Each row is a point on a tangle of strands that fork, close into loops and nearly touch. The rows are in no order.
Two points are linked if the straight distance between their rows is under 89.3. Some points are linked to none.
vepal: [ -3 -12 -26 -19  10 -42   4 -28 -11 -11  30  -2 -12  -9  48   0   8 -26
  32 -12 -11   4 -27]
vunap: [ -1 -45 -16  -8  21 -18  28 -31 -22  -6   2   1 -15 -20  54  20   0 -17
   8 -20 -15   2 -20]
ren: [ 11  42  24  15   6  32 -16  37  -5  -4 -42 -23   6 -22 -27  24 -12  28
 -42  20   5   3 -21]
Pomoz: [  5  28  23  26  -9  -8 -13  17  10  14  20   3  -5   2 -20   0  -7 -36
 -30  32  15 -22  15]
mevin: [-49   6   7  -9 -30  12  33 -44 -45  -3  24   7 -16 -28   4   6  -2 -17
 -31  45  -4 -22  -6]
kolo: [ -4  37  -7  -4 -38  20  23  33 -16 -30 -35  -8 -23   9  -3  60  -4  31
  10   2 -19 -20 -52]
donoz: [ 37 -33  37   7   8  -6  -4  16  27  10  31  13  29  23   5 -40 -10 -12
  31  15 -17  40  44]
Pala: [ -3  -2 -21 -14   4 -32 -10   7  14   8   3  19  32  51  29  29 -14 -18
 -19 -46  10 -38  11]
tuf: [ -5 -88  21 -17   8  -5  26 -52  -5  11  -4  32   8  -4  35   2 -19   8
   4  -3  -3  11  30]
vuv: [-15 -52  22  -4 -13  18  31 -37  -7  20  43  13   2 -34   7 -55   1  -9
  49  24  12  19  54]
kas: [  7  35  13  29   7   4 -33  18  30  17  19  42   1  25 -50 -47  27 -13
  -8   7  30 -22  19]
rus: [-37 -25 -15  -2  17   5  31   5 -27  -9 -26 -20 -33 -67  26  29   5  19
  -4 -48 -33   2 -56]
mone: [ 20  35  -8  -5  -7  25  13  30  19   6 -46 -36   4 -42 -21  36  17  54
  -6 -25  20  33 -58]
pebob: [ 15 -18 -25 -10  14 -30  13   5  11  10  -9  -8  28  21  46  39 -15 -18
   1 -42   0 -17  -8]
Bimo: [-15 -24  21  20 -11   5 -25  15  50  26  26  24  30   4 -30 -58   2 -17
  36 -16  43   6  60]
vaz: [ 61  50 -15 -19  27  26   6  47  24   8 -20 -12 -15 -27 -29  -7  10  15
 -30   7  10   7  -9]
lapum: [-10  -5 -59  19  14   1  12  46 -32   5 -27 -28   7 -12  25  34  14  -3
   4 -55 -34  -9 -12]
Lelud: [ 55   6   1  13  37   1 -27  11  41  10  20  25  -5  12 -15 -52  28  -5
  15   1   3  22  17]
tetim: [-29   1 -13   4 -24 -10  35 -24 -39   0   5   3  -4  19  39  26 -18 -34
 -25  -2 -13 -44   3]
rusi: [ 57 -11 -47 -21  17   3   5   4  19   8 -30 -11   8  33  31  18   1  34
   6 -62  -9  34  -2]
godu: [-10  42   6   3 -27  18 -16   4 -30 -38  10  -9 -16  36 -28 -25  -4  11
  -6  49 -24  -1  -5]
fidig: [  6 -28 -20   0  15  -1   3  -1  -1 -17 -20 -41  -4 -28  35   6 -16  11
  10 -19 -53  40 -27]
telum: [ 11  24  12  10  14  18  -5  29   7   3 -35 -35   0 -50 -12  28   2  28
 -20  -3   7  30 -44]
Mavov: [-73 -17 -15  -9 -12  17  34 -43 -69  -6  14   6 -16 -24  -4  -3  -4   3
 -27  20 -13 -19  -5]
savan: [-21 -46  15 -21  11 -31 -17 -14  21  10  10  27  47  53   5 -17  -9   2
  26 -36  17  10  30]
fodil: [-24   2  13  22 -23   6 -10  -8  17  30  31  14  36  -2 -29 -58   6 -31
  48   2  35   2  49]
Feloz: [  2 -62  34  -4  10  -5  19 -30  20   7 -14  -2  21 -19  41  16 -19 -17
 -20  -5  -3   7  13]
Novo: [ -4 -50  20   9  16 -13 -38 -19  29  13  -8   3  10 -14 -24 -13  -9  11
  10   8  22  17  37]
fep: [-17  14  43  20 -42   8   2  -9  -3   5  18   0  -8   6 -17   6 -14 -35
 -31  45   5 -28  31]
lat: [ 21  -2  -5   7   2   0  10   3  41  20 -47 -40  17 -18  33  41  -4  22
 -14 -39   3   6 -25]
Lel: [ 28   5  -1 -17  27 -12 -42  -1  39   2   7  21  36  24  -8 -46  17   9
  -3  -6  20   3  23]
guti: [-32 -42  16 -22 -15   5  37 -57  -2  26  43  17  27 -16  18 -44   6 -17
  39   7  20   4  45]
Nute: [  3 -27  28  18  23 -10  -6  -5   2   5  13  -4 -30 -50 -11   5  14 -20
  -3  24   3  25  -6]
saze: [  7  20   6  -1   5   2 -40  13  39   4   5  29  29  26 -38 -54  11   5
 -20   9  26 -20  44]
Puga: [  5  51  -1 -22 -42   3  10  50 -10 -39   7  -7 -19 -16 -17  38  -7  11
  14  25 -21  -6 -57]
pakav: [-42 -16 -15  -7  -7 -17  30 -37 -34   9  24   7  28  22  27  -6 -14 -33
  -2   1  -5 -21  27]
nelab: [  8  50  29   3 -14  33 -17  27 -31 -39  22  15 -31  31 -43 -19  11  16
  -4  45  -5   6  -3]
Saz: [-42  19  10  20 -32  -2 -11 -26  -8  22  24  12  17  -8 -29 -42   9 -22
  26  30  23 -11  37]
tekub: [ 43  34 -51 -38   6  -2   4  30  26 -14   2 -29   1 -21   7  -9   2  13
  18   4 -20  12 -42]
mus: [-11  21  33  20  -9  18 -25  14 -19 -12 -34 -16   1  -2 -25  17 -21  19
 -40  34  -4  -5  -9]
dife: [ 64  -6 -23 -44  19  -6  -4   5  43   6 -14  -4  26  34  34   2  -4  24
  -6 -44   3  19   4]
durut: [  2  23 -33  -3   9  11 -22  11 -19  -9 -41   9 -16  62  -8  24   2  35
 -31 -27  -7 -36   3]
Davu: [-25 -37  15   2  13  -8   2 -35 -18   3  25  10 -28 -57 -11 -22  19 -11
  12  28   9  16  -1]
nefaf: [  4   2 -47 -10  -2 -22  28  14  11  -1 -15 -26 -13 -30  26  47   5  -1
  25 -26 -11  -6 -58]
Gato: [-34 -31   0   8  13 -16 -27 -25   4   9 -19  -5  33   6 -23 -11 -24  18
  -5   5  24   1  33]
topom: [ -8 -27  14 -10  -2 -25 -22 -26  22  10  18  29  41  38   8 -48  13  -5
  57 -21  18  17  20]
Das: [-13 -39  32   4   0  -5  11 -24  13  13  -4  -3  18 -37  14   5 -21 -30
 -41  18  21 -19  17]
gipem: [  5 -57  41  -4 -22 -12 -11 -18   1  22  -2  50   3   5  17 -17 -25  29
  45  16 -11  34  55]
nodi: [  9 -44  18 -10  14 -19  16 -12  24   8 -18 -12  32   3  52  30 -25 -18
 -16 -36  -8  -1   5]
lonos: [  6 -34  16  38  31   0 -33  10  34  21   3   7  -4 -14 -49 -20  -3   4
   0  12  19  21  38]
Mifa: [ 61  41 -14 -29  18  17  -4  32  45   7 -21 -14  14  -6  -8 -10   3   6
 -40   5  14 -11   9]
nuzur: [-50  21   6  -5 -17  -6  -9  -3 -62 -33  -5  14 -35   0 -15  34  -9  15
  -2   3  -7  -6 -43]
zik: [ 44  59 -31 -47  -9   6   2  17  27  -2 -34   2  -4  17   0  13   7  24
 -21   5  14 -36 -12]
lefi: [ 28   3 -71 -17  41  -5  -6  18 -13  -2 -14 -10   8  34  19   7  12  21
   7 -56 -12   8  -7]
gemim: [ -8 -43 -24   3  17  -1  31  -6 -19  -8 -16 -21 -21 -39  47  21  -3   1
   6 -41 -44  18 -26]
pugus: [  6  27 -61  -1  18   1  -7  20 -24  -6 -24  -1  11  49  12   7  -3  17
 -19 -29 -17 -23   2]
zemo: [ 13  -5 -66   8   1  -3  35  30   8  10 -27 -35  -5 -15  23  38  12   9
  28 -54 -29  10 -41]
sosu: [ 26   0  22  19  15 -19 -16  18  44  17  32  12  11   0 -10 -14  -3 -45
 -20   4  18  -8  25]
nopat: [  9  -2  -4  -2   5 -36  -7 -23  -3  -7  41   0   4  -6  33 -25  17 -33
  41  10  -8  15 -17]
mavul: [-31  18  37  -2 -45  14  28 -31 -37  -7  24  -3 -26  -7   5  20  -7 -28
 -25  51  -7 -22  -2]
pesi: [ -6  19  -1   7  -8  27 -13   3 -26 -29 -43  -6 -26  62 -13  29  -6  43
 -27  -6 -14 -28  -5]
tori: [ 36  54  34   4  -1  34 -11  41  -3 -21   4  31 -37  28 -47  -5  16  14
 -27  29  11 -15   6]
gozon: [-14  30   4  13 -18   5  14  19 -12  -9 -43 -16  -7  -8  12  59 -11  16
 -13  -6  -1 -26 -44]
mika: [ 28  53 -26 -21  -6   3   4  55  10 -14  13 -18 -11 -34 -14  13   5   5
   8  24 -13   0 -54]
teset: [-38 -30 -10  -7   6 -33 -16 -11   7   8   0  30  36  47   9  10 -16 -11
 -14 -44  21 -27  31]
Kar: [ 48  -5 -23 -18  14  -8  -8   8  18 -12   5 -27  -1  -7  30  -6  -6   4
  26   1 -33  42 -20]
zot: [  7   8  24  18  26   4  -8  33  -6   1  -4  -8 -24 -63 -26  29   5  -3
 -10  12   8  36 -37]
susur: [ 33  59  19  -9 -18  48   4  56  -7 -23 -35   2  -5 -23 -34  36  -1  44
 -21  15   4   8 -35]
zuno: [-59 -38 -36   2  13  -2  33 -30 -59  -5   7   4 -14 -26  11  -4  -2  -7
 -20  -9 -18 -17  -8]
fub: [ -9  18   0  -2  -7 -16  10   9 -18 -12   7 -23  -5 -31  16  12 -13 -28
  -8  30  -7  -9 -32]
dopo: [-14  36 -20  -2 -12 -25 -15 -19 -16 -12  16   7  15  42  10 -14   4 -10
   7  10   1 -22  -9]
gegi: [-29  -1  17  16  -1  -5 -22 -10 -12   0 -33 -14  15   1 -15  11 -28  11
 -35  23   4 -15   5]
dutin: [ 20  21  20 -17 -11  40  -3  10 -15 -53 -31 -10 -36  60 -17  32   5  41
 -12   4   0 -17 -25]
mutiz: [-49 -25   7  -9  -2  14  15 -43 -26  13  37  12 -18 -64 -31 -38  22  -4
  19  33  26   6  11]
lev: [ 59  22 -12   4  50  12 -16  33  28   8   9   0 -27 -12 -28 -22  24   6
  -8  -1   6  30  -4]
Masaf: [-46  17  32  10 -60  12  -4 -42 -11  12  21   8  -4  21 -22  -9  -3 -15
   1  36  13 -24  53]
pimu: [ 38 -27  30  27  16 -14   6  17  40  20  40  16   4   7   5 -25  -8 -46
  11   0  -9  23  37]
bifam: [ 26   7  -2  28  25  -6 -26   9  19   3  35  16  -3   0 -22 -61  34 -19
  36   7   0  27  10]
lun: [ 39   4 -29 -12 -13  13  14   8  31  10 -42 -38 -20 -35  -3  31  24  51
  14 -37   1  49 -54]
Nopod: [-34  25  26  12 -47  18 -16 -33 -24 -19  15  -4 -23  47 -35 -16   2  10
  17  39  -7  -4  20]
Zenam: [ 39  -4  -7 -31  33 -16 -22  -4  37   0  -3   3  37  33  16 -15  -4  12
  -6 -21  10  13  10]
rapop: [-44 -26  -5 -16  -7  -7  38 -47 -23  13  36   5  44   1  17 -32 -14 -20
  20   9   4  -3  38]
selil: [  4  25   4  21   7 -21 -18   3   2   2  44   7  -2 -13  -8 -44  30 -41
  28  18   3  11 -13]
Dapel: [-33   0  -3  11 -38  14  37  -9 -54 -22  -2  -6 -46  26  22  48  -1 -22
 -11  -4 -21 -43 -13]
Lop: [  7 -64  34   3  -4 -11 -17 -33  12  14   3  26  -3 -13  12 -13  -9  10
  30  14   2  26  46]
lapu: [-17   7  36   5 -31  16  -7 -34 -22 -34   8 -14 -36  68 -15  23   7   1
   3  12   0 -13   4]
kibo: [-37  10 -29  24  -1   7  23  33 -39  -2 -37 -20 -11 -13  24  46  -3   8
 -13 -31 -28 -29 -28]
retuz: [-17  21  17  51  15  -5 -15   7  18  28  27  37 -14   0 -56 -40  25 -30
  12   0  37  -9  14]

A fork is a point with three links, a tip a point with one. Leave the first point through the second and follow the links. Name the first fork or tip that comes.
selil, nopat => gemim
Puga, kolo => nefaf
vuv, guti => Dapel
mutiz, Davu => telum
Lelud, lev => zik
Dapel, tetim => vuv

A tip is a point with one link. Name the tips that can be reached along the links from each point below, in the order of the rows.
saze => rus, nefaf, zik, dutin, retuz
Saz => donoz, Bimo, tori, zuno, lapu
pakav => vuv, Dapel

Name the points in between on the shortest way along the links from the first point to the second, in order.
vunap, tekub => gemim > fidig > Kar
gozon, nefaf => kibo > lapum > zemo
kas, dife => saze > Lel > Zenam
bifam, lefi => Lelud > Lel > Zenam > dife > rusi
ren, gipem => mus > gegi > Gato > Novo > Lop
